Each scene shows the same named points in several views. A view is turned or mirrored, shifted and resized as a whole, has a little noise and may leave points out.
In the rows, 128 means zero.

Scene 1
View 1
bana: [148 140 103 129 108 127 145 145 121 107 127 107 123 126 124 128 102 113
 144 138 136 130 146 121 134 153]
Nim: [148 121 121 108  98 141 139 165  93  98 119 105 125  95 110 119 107 106
 149 136 117 118 154 117 158 155]
mobi: [150 156 122 134 116 122 151 127 146 152  91 110 121 136 134  93 113 118
 122 140 116 133 139 159 106 118]
rel: [133 134  97 150 141 127 147 142 155 135  99 115 117 142 139 131 111 124
 118 128 148 158 138 145 131 137]
gupu: [147 161 128 139 129 120 157 122 160 174  71 113 118 145 142  74 122 127
 109 143 108 141 131 177  93 104]
nabo: [158 137 138 102  83 136 144 152  92 120 104 101 125  98 111  89 111 108
 147 147  94 107 150 135 135 140]
nepo: [148 173  90 162 121 111 160 109 170 139 126 113 121 169 153 126 101 123
 125 143 148 145 137 141  93 131]
firu: [140 138 107 140 129 126 150 139 145 133 102 111 121 131 134 123 111 120
 124 133 137 147 138 146 129 134]
munef: [131 129  76 151 134 130 142 150 144  98 135 113 119 134 137 166  99 115
 138 125 166 156 142 113 146 166]
sop: [140 161  97 159 135 116 158 119 172 151 103 116 119 163 151 119 111 127
 114 136 144 153 134 153 101 126]
papu: [144 148 106 141 125 127 152 133 146 137 106 111 119 138 138 115 107 118
 126 135 133 141 140 146 119 132]
difin: [139 146  89 150 131 123 149 136 151 122 121 113 119 145 139 140 104 119
 131 133 151 149 139 133 122 146]
gona: [141 128 108 128 118 132 142 152 126 118 109 111 120 118 127 125 108 115
 133 129 130 138 144 134 139 148]
kobuk: [139 121 108 125 119 138 139 164 116 106 113 109 120 111 122 136 107 112
 139 127 135 139 147 125 155 154]
View 2
firu: [107 130 112 143 113 150 102 126 134 116 120 109 142 144 130 102 115 106
 122 121 143  95 125 124 123  96]
papu: [110 130 112 137 116 149  98 130 139 111 123 114 135 141 127 106 117 107
 120 122 139 102 132 116 121  99]
bana: [ 99 133 118 139 107 148  98 140 143  99 116 105 133 151 148 127 107 145
 124 130 117  95 126 118 111  86]
gupu: [129 141 109 133 118 163  85 127 133 113 122 139 133 128  97  72 124  62
 107 114 160 127 149  92 124 106]
gona: [104 136 116 148 100 153  98 133 133 105 113 107 141 149 142 111 110 128
 119 123 132  91 116 120 114  82]
Nim: [102 152 128 152  82 162  91 145 133  79  99 111 141 158 163 121  98 163
 113 124 116  89 111 109 102  60]
munef: [ 88 115 111 142 117 133 122 126 140 125 124  79 140 153 155 139 114 142
 136 131 127  76 113 156 122  93]
mobi: [119 143 116 135 113 159  87 136 142 100 119 132 130 138 117  97 113 100
 111 121 136 119 144  91 113  97]
sop: [112 117 101 129 135 140 104 120 139 128 135 112 129 137 113 103 127  81
 125 124 148 109 143 126 129 119]
difin: [ 97 117 108 136 124 140 111 126 142 121 126  98 132 147 137 122 117 120
 129 128 134  92 131 134 122 105]
rel: [105 122 109 142 114 147 109 120 133 127 124 100 145 145 131 104 119 102
 128 121 150  91 120 138 128 101]
View 3
gona: [110 127 117 100 128 172 125 109 147 130 131 147 128 121 140 122 114 129
 147 157 140 137 149 141 154 145]
Nim: [102 143 100  94 142 192 119  91 129 104 117 148 139 141 107 126 141 147
 163 165 153 120 160 107 189 158]
sop: [133  99 154 125 106 123 134 147 157 165 132 135 115  93 173 131  79  95
 125 142 119 161 144 179 120 135]
rel: [114 109 134 104 126 154 133 117 163 151 139 149 111 108 170 122  91 112
 135 155 134 147 138 162 124 130]
nepo: [144  92 144 141  85 115 135 140 142 171 111 122  98 101 161 129  78  97
 133 138 111 162 149 158 119 148]
munef: [117 104  92  97 117 172 138  71 155 161 110 134  70 126 163 111 110 130
 162 164 138 150 133 123 116 123]
gupu: [126 120 184 125 119 117 121 187 151 131 157 150 173  91 154 143  78  90
 106 137 127 147 163 202 153 155]
mobi: [124 120 159 124 118 131 120 158 142 132 138 147 154 104 145 138  91 100
 126 142 129 144 161 174 158 157]
papu: [124 114 138 118 116 147 127 131 149 142 131 142 129 111 146 129  99 111
 137 151 131 142 151 156 142 146]
difin: [130 103 113 120 102 149 135 105 144 162 107 125  91 114 153 119 101 116
 149 154 125 152 144 133 130 141]
nabo: [110 151 126 111 130 172 112 128 117  96 124 145 173 138  95 136 136 135
 149 154 144 118 173 126 208 176]
firu: [118 115 134 109 125 154 128 124 154 143 136 146 124 109 157 125  93 115
 136 153 137 145 149 159 141 139]
kobuk: [102 128 110  89 142 186 128  89 156 131 133 154 117 125 146 120 115 134
 153 167 149 135 144 134 148 136]
View 4
sop: [131 114 130 110 118 111 112 143 158 139 136 123 127 160 135 117 116 133
 138 138 129 117 117 154 126 117]
firu: [128 122 132 123 121 112 138 129 143 149 131 131 127 129 137 114 126 137
 127 121 127 138 118 149 132 115]
Nim: [120 138 123 154 122 118 190 113 125 167 107 147 127  73 135 112 157 134
 114  96 131 160 125 135 138 114]
mobi: [127 110 116 130 121 129 147 132 153 150 134 117 129 144 118 103 122 126
 120 131 122 111 120 155 146 117]
gona: [126 129 132 135 124 111 154 122 130 156 123 137 125 108 139 114 138 138
 125 108 128 148 121 141 132 112]
papu: [129 121 127 126 120 117 139 130 146 147 128 126 128 133 134 113 129 133
 128 126 130 128 118 150 132 116]
kobuk: [128 136 139 138 126 108 162 118 123 161 119 147 127  92 145 116 144 142
 122 100 129 163 122 139 130 113]
gupu: [133  94 113 123 124 132 142 134 163 146 147 111 133 168 106  91 105 124
 117 137 112  98 116 165 156 118]
nepo: [127 122 124 113 107 114 109 151 162 136 121 120 123 155 142 128 134 125
 143 151 142 108 120 152 113 118]
difin: [127 130 137 119 117 103 124 138 142 143 122 134 123 129 150 127 136 137
 137 125 138 139 121 141 114 114]
rel: [130 121 143 115 124 103 123 132 139 147 140 135 124 137 146 116 120 144
 132 120 130 144 117 148 129 117]
nabo: [121 126 106 162 121 136 200 116 136 168 110 132 132  87 114 101 154 122
 104 108 121 135 124 140 150 115]
bana: [121 139 126 141 114 113 156 128 136 154 109 139 127 102 142 121 151 133
 128 117 140 145 124 137 121 113]
View 5
munef: [163 127 151 116 132 100 145 111 147 127 172 120 114 152  72 118 107 116
 104  91  99 167 152 153 156 132]
nabo: [108 160 114  97 138  47 126 155  95  77 129 117  72 126 115 168 153 104
  60 112 166 128 104  73 106 126]
papu: [125 135 126 145 129 100 126 114  98 130 154 118 124 132 125 126 139  95
  88 110 140 125 100 120 112 154]
gupu: [101 136  96 183 130 114 104 115  48 148 141 109 145 110 184 120 162  73
  80 128 168  77  56  96  67 173]
Nim: [122 156 134  88 126  47 131 144 119  76 138 121  68 134  89 169 142 119
  70 102 148 160 125  98 135 130]
kobuk: [129 147 149 106 117  75 132 120 116  91 145 120  92 136  91 152 133 118
  74 103 131 161 124 125 140 149]
gona: [125 143 138 123 122  84 130 118 106 104 148 119 105 128 107 141 138 113
  79 107 136 147 111 122 128 149]
sop: [135 123 119 172 129 126 123  99  93 156 162 117 151 130 142 101 130  86
  97 112 128 111  95 135 104 161]
rel: [133 131 146 149 115 114 127  95  99 132 152 118 135 131 117 122 131 101
  90 107 126 138 105 144 125 171]
mobi: [117 137 109 154 133  98 118 120  77 128 145 113 123 122 148 129 149  87
  83 118 154 104  83 103  92 157]
nepo: [146 119 104 167 150 124 133 113 108 166 176 119 148 137 136  89 120  83
 114 107 123 105 112 129 107 137]
bana: [135 142 126 117 138  77 135 131 119 110 155 119  98 139  98 135 132 107
  87 101 133 144 126 115 128 127]
difin: [143 128 137 141 134 109 134 108 117 138 165 119 130 137 108 113 126 103
  98 102 121 139 120 139 129 149]
View 6
gupu: [114 176 159 162 145 110 151 145  83  86 149 130  63 178 121 146  60 175
 132 163 162 117 165 136 150 136]
nabo: [121 106  79  96  87 152 160 115 101 139 156 121 110 241 118 113 127 167
 107 128  98  94 132  69 133  87]
nepo: [169 165 163 147 152 138 118 173 129 132 152 117 104 136 103 112 125 149
 145 154 156 153 137 149 163 141]
Nim: [129  94  70  99  97 146 171 129 111 161 145 116 127 232 126 112 127 133
 102 123 100 110 107  84 125  87]
rel: [146 137 126 149 146 118 161 172 116 149 130 120 121 163 126 125  92 112
 118 150 152 144 110 146 134 125]
bana: [154 122 105 113 116 148 148 148 122 161 148 118 127 189 112 107 135 136
 121 132 119 130 115 109 138 105]
firu: [143 138 121 140 136 123 158 159 113 142 139 120 112 175 124 123  99 131
 119 148 141 133 117 132 139 122]
mobi: [125 156 140 143 132 122 148 145  97 109 149 126  82 183 118 132  88 161
 131 151 150 119 147 122 146 125]
papu: [143 142 126 140 137 127 152 154 112 135 144 119 108 172 118 121 102 139
 123 148 145 133 129 131 145 120]
difin: [165 137 127 136 140 134 144 170 133 156 141 118 126 157 111 110 123 119
 124 143 140 147 114 140 141 123]
kobuk: [143 105  81 116 115 134 168 152 118 167 138 118 136 204 127 115 116 111
 102 134 117 127  97 110 124 101]
gona: [136 119  98 124 123 131 160 150 112 152 139 121 122 194 121 118 109 126
 113 138 129 128 110 117 135 106]
sop: [156 165 158 155 156 119 138 171 118 125 145 121 100 144 114 125  95 139
 134 155 161 144 135 157 151 137]
munef: [178 114 103 127 135 139 153 178 143 186 130 113 155 161 117 102 137  90
 116 132 131 160  85 138 133 114]

Which points are out of place in each view (at most two, in the order of its rows)? Write - if all are in place.
view 1: -
view 2: mobi
view 3: difin, kobuk
view 4: -
view 5: munef, gupu
view 6: nabo
